A landscape with many peaks, sampled at points; each row gives a point and its height.
A climber steps from a point to whichever of its 2 nearest points has the largest rise for the distance, and stops where none of them is higher. Distance is the straight distance between rows; heights are no part of it.
naleg height 23.3: 102	102	85	107	107	90	90	89	78	88	92	93	133	94	100	98	114	104	96	106	106	120	115	68	88	108	92	103
beli height 20.6: 101	114	136	102	101	104	106	99	133	102	98	88	106	103	96	98	106	102	97	129	106	82	97	96	106	110	100	101
Pemok height 19.1: 103	97	74	100	96	99	87	100	123	83	88	108	92	104	108	89	99	68	119	73	103	75	109	100	101	104	112	91
nebaz height 35.7: 91	103	116	98	100	108	89	95	108	114	98	85	82	72	88	87	124	98	75	122	95	110	95	93	104	93	85	108
ginab height 35.2: 97	105	83	111	73	79	106	105	85	94	87	89	118	108	102	114	98	83	124	75	91	89	108	71	123	114	114	99
Favu height 41.7: 103	92	95	90	91	101	81	85	119	97	90	90	79	76	85	74	120	74	82	97	103	89	112	116	84	98	98	95
Fopab height 46.1: 91	96	111	103	127	106	107	110	71	115	133	99	90	114	105	95	98	121	81	131	94	128	96	108	91	89	100	103
papul height 50.7: 89	96	81	88	118	112	70	108	113	87	90	107	97	82	99	86	117	69	92	74	102	81	139	107	63	114	98	102
vevum height 44.8: 122	90	92	83	106	89	98	106	107	90	84	113	118	88	92	100	95	87	123	88	131	93	93	110	74	101	84	93
vas height 62.0: 68	115	121	124	77	94	95	97	111	102	76	83	101	111	107	105	113	82	108	103	80	84	106	68	133	110	109	113
gel height 55.0: 83	116	117	119	93	98	93	83	135	93	60	98	100	118	110	108	98	87	111	104	81	85	91	80	125	104	109	107
Tum height 8.0: 107	90	116	89	134	97	110	122	95	97	112	107	99	83	98	90	81	121	96	118	99	114	56	111	94	71	86	91
bokip height 21.6: 94	90	96	97	123	109	93	102	106	100	131	95	82	109	109	77	102	91	85	120	114	80	113	117	76	90	121	88
tikaz height 26.2: 103	83	99	86	102	113	104	92	108	76	97	107	88	90	103	91	77	112	105	103	141	91	66	123	89	80	83	85
fela height 38.4: 112	104	103	103	117	85	110	118	70	104	109	108	115	93	90	110	89	129	105	98	72	132	77	100	108	88	88	99
Rudu height 26.1: 92	98	113	109	101	110	90	76	87	114	105	101	92	93	102	102	114	140	59	128	68	136	108	104	106	85	85	113
zok height 44.5: 88	91	91	111	76	113	119	99	105	91	89	98	90	122	102	118	85	92	91	82	97	78	82	75	138	108	95	102
Fegop height 21.9: 99	98	80	109	72	74	95	67	112	93	67	111	115	112	98	116	98	98	98	69	79	101	105	78	114	103	106	106
zino height 64.9: 73	104	115	109	125	124	96	125	95	102	106	95	108	123	105	113	106	82	107	109	114	98	114	82	90	130	84	116
sitel height 27.3: 117	97	96	91	110	88	105	112	108	104	114	79	101	74	93	70	106	86	94	126	135	99	86	102	77	101	99	82
Butut height 29.8: 105	109	86	102	106	89	91	100	78	103	113	86	95	72	95	71	117	111	81	139	96	124	94	94	100	88	98	95
gisu height 15.5: 93	82	75	94	146	109	94	116	82	110	115	108	100	93	109	85	105	78	84	95	121	101	124	124	51	91	108	90
Kav height 22.5: 99	120	137	106	93	99	107	100	144	112	90	99	111	116	84	109	106	105	91	116	93	78	106	103	119	105	110	103
modip height 29.7: 123	84	99	97	90	80	95	115	139	97	96	91	107	68	90	70	107	51	109	102	131	76	112	91	89	110	90	92
gazo height 27.0: 100	109	112	94	94	99	102	114	95	113	107	84	86	92	96	96	116	85	110	111	98	91	97	98	112	107	104	106
dis height 37.6: 77	106	128	103	82	125	113	87	111	105	79	99	104	118	96	135	94	113	103	85	92	92	100	86	115	116	85	115
vufa height 40.9: 88	120	138	102	115	105	108	106	103	103	103	80	107	92	101	96	95	121	106	140	106	116	72	84	99	110	84	104
Nalis height 50.0: 88	88	101	100	134	111	102	96	66	109	139	109	98	118	119	101	97	122	75	120	105	131	113	111	66	90	95	101
fogu height 45.0: 85	102	112	88	105	120	91	99	93	114	99	101	100	108	90	127	116	102	100	86	86	108	119	97	91	120	84	121
kobor height 30.6: 113	77	81	91	111	104	88	91	98	93	111	115	105	96	92	93	105	96	79	71	110	93	131	130	65	93	104	88
tef height 17.1: 95	90	66	91	133	130	98	103	66	106	122	102	93	99	130	95	104	93	95	86	115	107	132	118	50	100	108	99
Tiziv height 49.2: 112	93	94	73	109	91	110	117	104	95	92	109	123	81	96	108	86	101	129	100	148	99	85	122	79	108	80	98
bisig height 25.6: 107	104	103	106	92	96	94	88	115	107	117	90	79	95	94	69	107	117	73	138	94	102	90	105	115	72	113	88
Vugas height 47.5: 100	90	100	112	87	100	120	113	100	87	92	97	97	112	95	113	85	87	107	92	108	87	74	73	136	103	90	96
Gusa height 17.0: 92	110	116	131	92	89	106	88	111	104	93	99	122	129	78	110	95	116	87	118	91	103	108	90	119	100	114	100
ruleb height 8.1: 103	116	145	91	114	116	111	113	128	109	83	103	88	89	104	109	89	122	106	114	75	102	61	108	125	73	89	98
renop height 30.0: 122	91	121	90	104	92	115	107	137	98	116	88	98	81	97	70	98	96	94	138	137	83	76	105	96	95	100	85
tid height 27.2: 82	104	78	109	117	127	89	98	64	95	111	102	120	116	122	104	110	96	97	85	99	117	147	75	81	126	100	117
Rureg height 43.3: 109	100	115	81	93	106	103	117	137	97	92	106	82	94	106	100	93	76	128	84	115	62	93	137	100	106	109	101
Lomol height 14.4: 99	106	92	115	95	96	100	94	110	104	94	107	85	125	106	100	96	96	99	97	74	91	96	100	129	89	130	95
ped height 26.0: 90	135	140	117	89	99	111	93	121	118	76	92	94	110	96	107	93	125	94	122	56	113	84	97	134	82	113	96
fugo height 45.2: 88	128	134	99	86	112	110	93	98	95	99	66	95	97	114	101	98	113	118	126	107	109	80	84	105	118	102	103
gur height 20.8: 111	109	95	104	107	87	88	79	86	80	83	106	125	99	101	105	100	127	106	105	92	128	93	83	85	101	95	100
veza height 22.7: 96	86	87	110	109	114	89	72	92	95	122	108	98	114	105	93	110	118	57	109	95	110	127	103	87	97	103	102
muz height 11.3: 100	95	96	85	78	99	104	109	141	79	104	105	114	95	95	92	92	78	112	74	123	51	118	91	101	127	103	96
togil height 55.5: 99	94	71	97	85	124	100	89	80	98	119	110	99	113	122	117	93	108	93	58	86	95	139	102	94	122	109	107
Zufuv height 35.4: 90	103	77	135	83	97	107	97	79	89	115	93	122	124	99	98	96	98	86	103	96	102	123	69	124	116	114	98
fefa height 27.8: 109	89	77	101	115	100	87	98	99	93	107	109	107	101	97	93	107	91	92	94	105	96	120	102	86	100	109	96
pape height 23.5: 92	100	86	121	82	92	102	70	95	97	76	113	118	127	103	126	92	109	92	74	69	109	115	83	115	113	105	107
Vezud height 36.5: 114	94	83	78	117	102	90	83	83	94	96	115	105	90	113	105	92	117	112	82	114	110	108	139	53	85	110	86
vad height 23.8: 87	101	124	83	125	119	107	115	96	112	121	95	89	108	110	109	93	111	104	123	116	104	85	121	78	100	97	107
turo height 57.6: 66	107	117	125	112	130	98	108	79	99	104	97	103	136	107	119	94	86	114	103	97	120	125	76	99	124	86	119
mego height 24.5: 90	132	136	118	83	100	111	93	132	116	81	88	98	115	96	105	106	107	94	123	73	94	99	95	133	96	122	104
Ruve height 41.9: 88	119	109	83	118	118	93	107	83	92	98	88	85	91	130	107	92	121	131	112	106	117	71	108	77	104	90	108
Nubez height 6.5: 104	112	96	87	72	95	107	102	78	108	107	76	108	89	92	114	117	98	107	83	97	93	118	92	102	128	103	111
vomul height 21.4: 94	112	97	114	105	117	100	97	83	89	109	91	94	125	116	101	94	105	112	114	99	104	105	92	104	103	116	101
lato height 7.4: 101	100	72	94	73	88	104	105	65	106	116	79	111	78	88	96	121	85	95	93	99	96	125	80	109	114	101	104
pul height 18.2: 92	91	107	112	108	115	110	94	113	91	110	113	110	133	96	106	89	116	84	109	110	87	104	97	105	102	104	96
ril height 58.5: 79	99	113	107	117	120	100	125	111	94	102	96	103	111	107	110	100	72	114	104	115	79	103	82	106	122	88	113
dobi height 36.1: 131	92	81	88	85	78	108	115	82	107	102	103	104	81	83	106	104	98	108	76	95	108	91	97	111	92	96	95
gen height 28.5: 88	127	117	119	105	90	92	91	103	100	82	101	94	104	104	92	98	119	102	127	64	120	82	92	123	81	115	103
Manen height 23.6: 99	90	101	106	108	109	94	97	112	106	122	99	76	114	99	83	107	103	74	118	95	87	101	113	109	80	120	90
rakim height 43.2: 123	99	106	98	101	73	86	105	112	99	85	99	96	75	93	88	109	86	114	102	104	108	81	100	100	89	94	90
ziv height 48.6: 86	131	134	114	73	105	112	97	85	102	101	65	96	97	109	100	95	116	118	119	83	115	78	81	123	106	110	102
dafi height 46.0: 88	110	100	78	120	124	100	105	65	97	102	100	93	97	126	114	85	130	125	98	111	129	83	120	70	102	85	113
pomo height 33.6: 74	113	86	140	80	96	98	94	85	104	95	92	117	131	101	107	97	95	99	103	74	105	131	79	126	117	122	109
Durim height 31.3: 106	123	120	103	102	77	94	108	101	104	82	97	103	86	97	96	96	111	123	113	63	121	71	93	123	90	104	103
mar height 48.2: 74	111	103	86	87	135	102	108	86	109	126	87	81	114	115	106	104	90	106	86	99	91	128	100	94	123	101	119
Bag height 51.8: 88	110	80	90	92	129	99	99	80	106	133	101	96	116	116	104	102	102	98	74	94	89	146	110	82	121	118	114
Ridob height 20.9: 87	108	122	126	85	74	110	96	132	110	62	101	111	94	84	96	109	90	83	122	79	99	94	68	151	85	93	109
Neka height 13.2: 110	90	84	109	93	94	105	104	108	113	96	115	72	113	96	104	96	92	89	86	78	90	91	109	135	81	113	94
Merin height 40.0: 82	90	71	126	64	85	111	88	86	99	91	93	93	109	101	106	101	89	77	84	80	96	100	60	150	100	102	101
Fozi height 39.0: 112	98	99	102	102	81	68	84	116	109	78	111	76	88	92	85	116	84	98	96	79	107	102	127	82	75	110	94
dat height 25.1: 106	108	90	95	117	88	101	126	94	119	120	76	96	79	104	72	119	71	99	127	121	97	106	108	77	112	112	98
Nuva height 23.4: 89	112	91	120	111	104	79	93	92	100	105	94	95	113	108	87	116	90	96	121	85	102	119	89	107	102	114	105
Bovu height 45.1: 86	107	117	115	108	95	100	121	78	129	102	98	105	108	79	117	114	102	97	110	75	120	113	93	118	107	91	118
vakaz height 11.9: 111	91	81	103	88	88	107	108	91	116	109	118	97	120	90	118	99	104	94	74	78	91	114	119	118	95	114	99
fuzo height 40.5: 105	117	112	79	118	84	94	96	98	121	108	87	103	76	96	95	116	114	98	126	103	125	89	114	60	105	100	104
kape height 9.8: 110	112	128	100	97	97	121	108	129	100	84	101	93	98	97	95	80	113	108	112	82	98	51	90	141	72	96	87
Kepo height 41.8: 76	88	82	119	73	109	117	85	88	94	88	93	79	116	110	116	91	88	76	76	77	91	94	67	145	104	94	105
regu height 24.4: 97	84	97	123	108	109	91	64	92	97	111	109	96	111	103	93	105	130	53	119	86	127	115	94	106	91	91	101
bila height 38.6: 102	87	108	92	92	108	89	89	121	106	98	92	84	78	83	86	120	95	67	106	103	93	101	103	99	93	91	103
Bifef height 11.1: 104	85	96	101	127	106	91	96	85	92	107	111	81	101	107	89	102	109	87	107	95	116	84	108	93	77	98	89
gez height 28.2: 129	102	74	107	93	49	94	104	101	103	91	107	117	79	87	76	107	89	112	107	96	112	110	91	109	82	110	81
dupo height 43.5: 114	88	100	107	123	76	71	96	130	100	73	125	91	94	84	81	111	75	96	98	94	95	103	113	86	80	101	89
madu height 32.1: 97	99	93	99	111	107	69	77	100	102	104	108	84	104	112	94	116	103	83	90	78	102	129	129	71	94	118	106
reven height 9.3: 92	100	108	97	58	88	102	99	141	100	91	82	98	85	97	88	114	66	94	88	95	58	108	75	132	113	102	104
mip height 18.9: 103	112	132	86	107	102	105	94	134	98	90	87	111	94	103	102	101	106	115	126	118	90	89	106	87	118	94	105
Bub height 52.2: 86	129	115	117	66	86	106	91	80	98	91	62	100	101	108	105	105	103	122	105	79	111	92	75	127	109	117	104
Doti height 40.3: 125	101	87	79	111	87	94	99	96	93	85	112	112	86	100	99	92	99	128	87	120	109	100	128	59	86	101	85
sevu height 49.4: 96	115	122	111	102	94	85	85	124	85	55	104	105	106	114	106	103	97	125	103	87	101	82	83	110	100	103	103
zuke height 29.5: 93	105	100	120	82	116	104	76	78	105	101	91	72	104	118	107	98	123	73	100	61	125	87	88	139	91	96	110
motan height 32.8: 108	104	74	112	80	63	99	113	100	102	88	99	114	98	93	91	106	63	119	86	91	85	116	83	131	100	116	95
lole height 51.1: 86	94	96	93	114	113	81	102	100	98	87	120	114	104	98	121	114	86	104	67	91	95	127	96	81	117	84	116
nam height 33.1: 113	68	76	82	116	105	95	85	83	93	105	126	107	92	100	108	93	103	89	67	114	96	121	146	51	81	104	90
zapo height 24.1: 97	76	87	83	106	120	96	86	110	67	102	111	93	96	111	86	76	111	100	101	153	79	89	131	70	87	91	88
zila height 37.1: 99	101	101	86	128	81	89	99	86	129	107	99	96	75	95	91	118	110	86	120	91	132	97	128	56	87	105	103
ninik height 52.6: 64	109	131	120	103	133	104	114	84	114	104	91	88	126	97	115	104	89	100	108	85	120	115	80	112	111	82	127
Tunaz height 32.5: 111	86	103	91	106	96	99	127	122	104	107	94	93	75	87	84	113	62	96	101	119	76	106	107	93	114	91	97
Foma height 4.2: 114	103	74	92	118	103	111	116	58	110	127	90	88	93	116	93	94	109	110	105	106	123	92	109	93	89	115	87
vos height 20.7: 113	97	80	101	76	81	86	91	122	83	73	99	90	95	110	82	101	62	129	73	101	83	99	87	102	94	112	90
keva height 32.3: 89	110	91	104	95	89	82	92	84	102	97	78	95	69	99	78	125	98	86	131	95	123	98	77	108	97	92	111
Kosim height 42.0: 90	101	91	116	101	87	93	116	74	127	112	107	108	98	79	109	120	99	84	111	75	118	127	100	124	99	98	120
Sol height 24.7: 103	113	117	105	85	83	114	114	95	114	105	77	100	83	86	95	106	97	99	122	89	102	86	83	135	98	100	103
zoluz height 36.3: 105	97	94	95	121	85	86	105	69	118	109	108	99	86	94	104	116	111	90	107	84	128	108	113	84	92	98	107
lozad height 23.0: 111	91	72	108	70	74	80	77	128	83	81	107	103	89	98	73	109	70	99	83	102	88	118	79	100	93	104	89
Gasuk height 43.4: 102	115	110	106	89	100	97	85	122	75	73	101	96	113	124	100	84	106	134	102	105	85	70	98	111	98	110	95
bon height 47.7: 87	109	113	83	84	121	97	110	126	94	97	97	91	106	109	113	94	86	126	80	108	60	103	118	106	125	106	111
zulos height 25.9: 86	98	116	90	112	130	116	118	79	118	129	106	84	125	107	121	83	117	109	103	106	99	95	124	99	97	98	108
tuve height 37.7: 80	87	85	135	84	97	111	96	94	88	99	96	107	114	89	96	95	93	76	109	98	99	100	57	141	103	97	100
zop height 39.1: 103	94	128	81	91	100	99	96	126	119	90	107	112	91	76	126	117	104	89	90	97	86	104	106	102	106	85	108
votum height 31.6: 120	82	107	74	98	97	106	98	109	109	102	109	94	82	77	106	106	109	89	92	114	99	87	122	85	91	84	93
nemov height 31.5: 84	109	70	134	103	103	86	95	81	93	101	111	107	135	119	103	97	94	103	89	72	108	140	82	115	112	128	107
Tidi height 22.4: 101	81	77	93	107	119	91	81	111	69	104	116	84	106	113	86	82	96	100	85	133	71	98	122	78	88	106	81
nopad height 28.0: 114	108	78	100	111	83	103	117	71	110	102	102	132	107	93	107	108	91	122	93	99	109	119	89	98	106	114	103
Vepi height 20.5: 98	94	69	85	116	121	89	100	102	79	106	114	95	106	120	87	86	87	117	85	130	75	116	127	67	97	121	85
Rek height 48.5: 73	112	132	122	102	114	112	128	83	125	114	91	99	121	85	112	104	99	97	122	90	115	110	89	119	111	95	115
Kivod height 30.1: 99	110	105	99	96	112	113	108	91	95	100	108	88	124	110	122	68	123	130	94	97	92	74	123	118	94	116	98
Mevav height 9.5: 112	86	102	102	122	100	108	121	84	99	117	108	88	95	95	94	89	108	86	113	98	109	68	100	116	76	89	89
Botel height 45.5: 100	96	94	92	103	104	75	95	128	90	84	91	87	76	97	68	117	61	95	88	110	83	120	116	61	107	99	93
Negi height 37.8: 87	98	89	118	61	74	111	96	84	92	86	76	107	94	99	98	109	86	104	87	92	95	97	58	139	106	105	99
Semod height 35.3: 95	107	106	104	107	96	69	82	112	112	86	106	75	104	105	94	122	97	91	105	69	103	115	121	99	83	118	108
goguf height 12.5: 110	90	94	83	81	101	108	92	143	78	105	113	115	104	97	89	82	95	110	88	143	60	109	116	83	113	107	85
midar height 44.9: 110	92	92	69	123	89	107	118	105	99	92	115	114	81	108	96	77	96	133	105	157	95	84	147	59	93	91	89
kapos height 29.9: 100	80	73	98	88	116	104	90	91	82	82	124	106	117	113	135	77	106	109	53	102	93	96	101	112	107	87	109
Mot height 21.5: 97	89	78	111	84	111	101	73	89	94	126	101	107	115	102	96	103	125	62	97	100	96	133	94	103	114	109	97
Zegev height 8.2: 110	93	63	87	78	94	100	111	83	106	120	85	101	72	83	84	118	76	82	86	113	89	129	97	93	108	97	98
vonun height 31.4: 98	96	94	116	102	121	102	94	71	92	110	94	69	104	118	101	96	114	88	97	81	120	75	91	127	85	94	103
Dipe height 11.0: 110	93	72	106	92	92	108	108	78	111	122	105	104	114	92	105	100	95	87	83	87	93	124	97	121	102	113	97
tila height 21.7: 93	97	102	84	126	116	109	116	83	114	124	89	86	93	107	96	113	99	91	116	122	108	90	113	71	102	89	102
fetel height 50.8: 91	83	92	89	78	133	107	77	106	92	110	99	88	107	96	110	99	114	69	77	105	76	106	96	106	109	88	105
tov height 27.4: 121	81	92	96	74	74	92	97	135	101	95	97	108	67	72	71	114	67	92	95	120	85	119	89	90	98	82	89
Kepes height 50.6: 88	111	114	88	115	124	101	93	58	105	115	99	96	112	130	117	90	134	107	104	96	144	101	112	70	103	86	116
lisu height 44.6: 106	112	105	74	119	95	102	104	91	116	105	103	114	91	104	110	109	116	108	114	119	117	97	119	51	113	97	102
ded height 57.4: 87	81	85	97	115	112	73	98	118	86	89	120	102	96	95	106	111	83	84	63	94	84	129	97	84	114	83	107
dirat height 19.8: 85	105	97	120	95	122	109	94	98	80	106	97	100	138	111	107	83	106	106	95	106	84	105	88	115	119	112	95
tup height 29.6: 106	115	122	95	85	92	112	117	99	110	96	94	100	109	99	117	98	93	132	96	91	88	94	107	120	114	114	108
livo height 15.1: 111	95	104	87	104	94	91	78	126	85	101	105	107	98	97	85	99	112	97	117	127	93	93	113	69	93	105	87
feva height 35.1: 102	78	109	87	122	103	102	122	121	103	110	100	86	80	89	80	102	68	89	104	136	74	97	127	66	104	88	88
mozur height 18.7: 99	100	66	80	115	123	95	107	83	96	113	101	101	97	120	93	100	85	110	71	114	87	137	121	60	106	121	94
Sezi height 27.7: 93	104	109	108	88	107	91	78	83	104	100	92	80	87	104	99	113	131	75	111	66	133	96	93	119	88	92	112
viz height 6.6: 116	105	109	82	120	85	115	126	89	108	123	95	95	80	102	85	86	115	111	119	106	112	66	124	86	79	105	85
zera height 52.4: 85	97	107	108	103	119	106	110	111	78	88	98	105	110	110	111	86	82	119	95	122	78	80	80	120	114	89	104
votoz height 19.0: 98	90	104	118	85	78	103	97	139	109	76	115	105	104	76	101	111	86	81	100	89	86	101	77	138	90	93	102
dagi height 17.4: 98	81	103	107	96	99	103	97	146	100	89	115	103	108	78	99	106	90	71	99	99	70	106	89	124	96	90	102
Bap height 51.7: 95	78	70	97	84	134	108	82	95	86	118	119	93	113	113	118	85	109	74	54	98	80	122	109	102	117	95	102
Geg height 25.0: 118	84	89	104	59	72	91	81	148	97	79	102	104	83	86	70	107	80	92	91	112	89	103	76	106	85	86	86
dus height 25.8: 138	93	74	99	86	65	92	94	104	97	94	109	116	83	86	73	103	93	105	92	107	115	106	98	87	78	101	79
Bek height 35.0: 105	85	116	75	115	103	97	102	109	116	98	116	107	94	81	123	109	106	92	86	110	95	106	123	77	104	78	110
suv height 12.4: 98	76	92	102	137	99	81	98	84	95	110	107	77	90	100	76	106	99	76	115	104	112	97	120	70	72	99	87
depop height 24.0: 102	118	104	89	114	100	116	116	65	113	107	97	136	102	101	122	94	117	121	104	112	136	102	91	77	124	90	108
liva height 5.5: 121	99	89	77	121	90	110	127	74	109	116	95	85	75	99	91	92	102	114	102	105	118	76	129	75	85	104	86
Bunaf height 22.8: 87	102	89	85	128	108	106	121	83	124	127	82	90	90	106	90	122	82	83	112	113	104	113	108	64	113	99	109
Pur height 17.6: 91	96	110	120	104	122	125	114	56	110	130	107	105	130	95	127	79	128	89	101	95	132	101	99	111	102	90	105
soliv height 35.6: 111	88	100	83	95	104	107	116	107	101	89	115	90	99	94	123	88	91	123	72	110	81	78	119	116	94	90	101
Debif height 37.3: 103	120	142	103	108	95	117	119	116	94	96	77	109	78	104	85	91	104	114	138	104	107	63	80	116	106	89	100
kem height 27.9: 110	113	103	101	99	84	101	103	100	102	120	82	93	75	97	67	104	120	83	142	95	116	77	97	102	83	103	90
Zumeg height 43.1: 101	93	113	90	82	100	99	77	122	99	84	106	111	90	81	117	111	115	87	89	108	93	98	89	98	110	78	106
pabo height 21.8: 104	115	119	101	115	84	115	123	89	103	93	95	138	94	84	119	95	112	118	116	110	123	84	81	91	122	85	102
Zif height 34.7: 81	115	123	105	72	117	119	83	109	101	69	95	92	127	105	133	81	120	119	82	82	96	81	97	124	106	104	113
Pir height 28.1: 98	107	105	84	105	116	114	112	78	104	115	109	84	121	114	123	75	122	124	96	105	99	84	137	101	91	109	101
ketu height 39.4: 114	96	105	73	96	96	106	128	104	107	97	104	93	81	100	111	95	78	138	79	119	80	89	138	97	106	100	100
pazok height 10.2: 98	99	103	95	68	102	115	111	127	92	104	86	100	94	98	99	100	72	107	83	110	53	105	85	125	126	101	102
zive height 9.2: 114	78	77	93	73	91	108	110	97	110	113	93	91	74	71	92	115	78	76	80	105	84	109	96	119	98	89	96
gufep height 16.7: 114	117	130	76	87	92	108	81	127	98	97	89	104	87	100	99	93	136	116	120	113	98	76	119	87	98	102	98
zot height 22.9: 102	112	117	113	81	75	102	102	117	107	85	83	103	85	92	83	112	92	100	129	91	100	87	77	137	93	99	99
zodut height 52.0: 77	112	108	92	89	129	97	101	108	99	108	90	81	116	120	113	101	90	118	89	97	75	112	105	97	122	106	116
kelis height 25.3: 107	96	66	113	93	96	95	84	79	97	87	118	106	120	114	122	91	100	106	62	74	109	114	96	110	105	116	106
nog height 34.9: 123	100	81	106	95	72	110	120	65	106	105	101	114	92	85	109	96	107	103	93	73	120	92	89	123	90	102	96
sor height 32.4: 93	117	108	107	81	109	113	100	95	101	87	100	95	129	107	128	83	111	127	85	84	96	83	103	120	106	115	105
dak height 18.6: 96	94	108	118	108	115	115	106	58	117	131	102	114	125	97	116	95	125	79	105	91	140	127	97	98	111	86	116
fen height 13.6: 113	97	101	84	88	100	101	81	137	86	111	103	105	101	103	84	92	106	107	110	131	68	102	121	79	104	115	83
puv height 14.0: 101	74	90	93	141	95	89	104	86	98	104	118	86	89	97	87	103	82	81	97	118	103	105	136	48	76	101	85
Ziri height 16.9: 107	95	103	94	103	104	87	67	114	81	86	105	95	96	101	93	103	120	91	109	107	107	89	102	82	91	97	92
Zefe height 25.5: 100	107	80	103	93	97	85	94	101	98	109	94	101	102	97	88	117	86	94	101	91	87	136	94	91	110	117	103
telut height 18.8: 110	105	106	101	99	91	89	69	104	85	84	105	107	96	101	102	99	135	95	106	81	122	85	94	93	87	96	99
viba height 18.3: 97	104	114	125	90	85	112	99	111	95	91	97	127	117	81	109	96	101	100	112	101	96	98	75	123	114	105	96
Rodi height 15.0: 121	116	115	72	81	80	105	86	116	91	98	98	106	79	101	88	82	134	125	106	107	107	66	123	81	86	99	86
gefi height 17.5: 98	97	84	106	119	107	84	112	110	83	99	115	84	116	114	95	97	70	117	83	104	73	103	108	101	97	116	95
fub height 56.6: 86	128	113	113	74	87	95	94	103	102	89	75	94	103	108	102	112	86	121	102	81	90	104	83	128	109	123	105
Vakev height 39.2: 127	93	97	97	78	74	104	108	107	104	95	99	98	76	83	90	102	90	106	89	97	105	81	89	118	86	91	91
kiba height 19.9: 104	107	125	117	105	85	119	121	112	99	100	94	132	112	83	106	92	104	112	125	116	101	91	81	107	123	92	100
Dekab height 30.7: 120	105	68	104	85	66	96	114	85	104	94	100	130	91	87	90	112	79	115	96	97	100	123	81	114	96	120	94
pusav height 25.4: 86	109	81	111	112	109	92	95	66	96	104	93	138	111	107	104	115	99	100	101	105	121	140	67	80	123	97	110
Fov height 16.8: 103	82	102	108	104	116	113	97	120	81	116	106	104	124	91	92	88	109	82	111	127	80	86	90	115	95	99	88
tuk height 20.2: 93	91	99	117	89	114	105	78	76	105	123	98	117	119	95	114	97	128	63	98	90	122	134	87	100	120	89	111
Siti height 38.2: 94	106	117	95	114	122	97	95	89	86	94	96	84	97	120	103	92	117	118	110	98	110	70	100	97	94	89	103
vanad height 32.2: 98	86	91	90	85	107	109	103	99	91	90	123	105	107	91	135	84	106	108	57	106	81	95	109	110	106	83	113
nepum height 54.9: 88	97	100	85	142	115	101	102	66	114	120	108	100	106	124	110	101	120	96	108	110	140	106	116	48	98	89	109
Loful height 37.9: 97	85	108	76	130	107	101	122	106	110	103	106	89	80	95	97	99	74	102	100	132	90	88	139	61	96	91	93
koze height 28.7: 124	84	101	77	84	104	111	95	112	96	106	101	80	77	90	89	84	105	102	92	126	89	76	130	89	79	90	83
mukit height 15.8: 98	107	97	109	112	102	91	102	110	94	91	111	81	126	115	104	93	85	124	93	83	82	91	104	119	96	120	100
Dodig height 29.3: 92	93	63	123	115	117	85	98	72	89	107	114	109	112	120	98	108	88	90	79	86	109	144	82	98	109	107	108
rezi height 10.1: 103	86	76	104	75	91	104	111	98	109	113	102	97	99	79	100	106	85	76	86	93	79	114	86	130	105	100	102
zer height 25.7: 108	107	88	91	125	98	111	115	64	109	107	102	127	103	108	113	99	108	119	100	109	123	110	99	81	107	103	104
kodi height 38.8: 110	101	83	112	113	82	88	109	64	121	116	114	101	98	96	101	112	106	88	105	73	130	113	117	111	83	103	107
Nevil height 41.2: 94	89	107	67	133	104	100	122	98	103	92	113	96	77	112	99	86	84	120	103	145	93	78	154	50	94	84	97
vap height 34.5: 97	105	100	108	98	115	102	96	82	79	91	90	74	100	126	102	89	109	117	102	93	109	63	78	119	92	96	100
Pebi height 33.4: 118	104	138	88	109	91	114	111	139	96	97	81	100	65	109	74	93	101	113	144	119	100	63	98	99	97	88	96
Kugir height 13.1: 126	96	116	79	77	84	108	86	130	96	99	108	103	81	85	82	82	133	100	106	100	108	63	105	102	73	90	82
ris height 42.1: 94	106	114	113	134	100	97	114	73	111	114	109	109	109	98	102	89	133	91	121	72	142	85	102	102	83	96	103
Gote height 41.1: 78	103	128	105	93	120	97	92	95	111	89	104	115	121	92	136	108	113	94	87	85	117	117	86	99	123	79	122
noli height 34.8: 118	130	122	93	104	73	96	112	105	92	81	99	110	78	106	95	90	110	142	104	78	115	63	101	102	93	101	99
Tano height 38.9: 116	131	120	101	91	83	102	99	113	85	77	98	108	104	113	107	77	117	146	105	94	106	64	104	112	102	114	97
mimid height 48.9: 91	101	93	76	134	102	109	109	80	124	117	100	119	100	106	113	109	107	98	105	126	118	113	118	37	114	97	111
zumu height 46.8: 101	97	107	88	75	118	104	75	104	91	97	89	101	94	92	113	103	110	85	89	109	89	96	86	102	110	86	104
Gado height 27.6: 96	89	72	100	94	110	90	89	84	84	82	110	98	108	115	119	99	89	107	54	89	92	110	83	106	113	96	107
til height 15.9: 109	86	116	108	92	103	121	98	140	105	106	102	107	113	80	96	94	101	70	116	116	77	90	89	127	90	95	87
saka height 48.7: 122	85	110	96	122	76	78	106	118	93	72	121	95	80	89	84	102	83	110	97	102	108	85	112	84	75	88	85
Bib height 11.4: 126	93	122	95	93	88	114	105	137	97	98	108	92	94	91	81	81	115	95	113	103	96	60	102	120	65	94	77
zoz height 16.6: 92	98	104	127	118	105	99	94	102	102	103	116	108	132	93	106	97	120	78	113	85	105	110	96	117	86	107	99
Posiv height 21.3: 100	92	61	115	72	73	92	76	122	86	80	112	105	110	100	86	101	74	91	75	83	88	118	74	120	100	112	94

Call two points neighbours if one is among the 2 nearest of the other. Go from one point of each pair to the other, from neighbour to neighbour, staying as high as possible. Name the lowest point that can't be avoided.
saka and zino => nog
zodut and togil => mar
Tiziv and togil => Posiv
nepum and zino => zoluz
ded and vas => tila

Two climbers start at each pair of points below. Name the first point that both come to, or write -.
Butut and tila => ded
sitel and mip => vas
veza and Zefe => -
Nubez and naleg => -
pusav and zoluz => zino
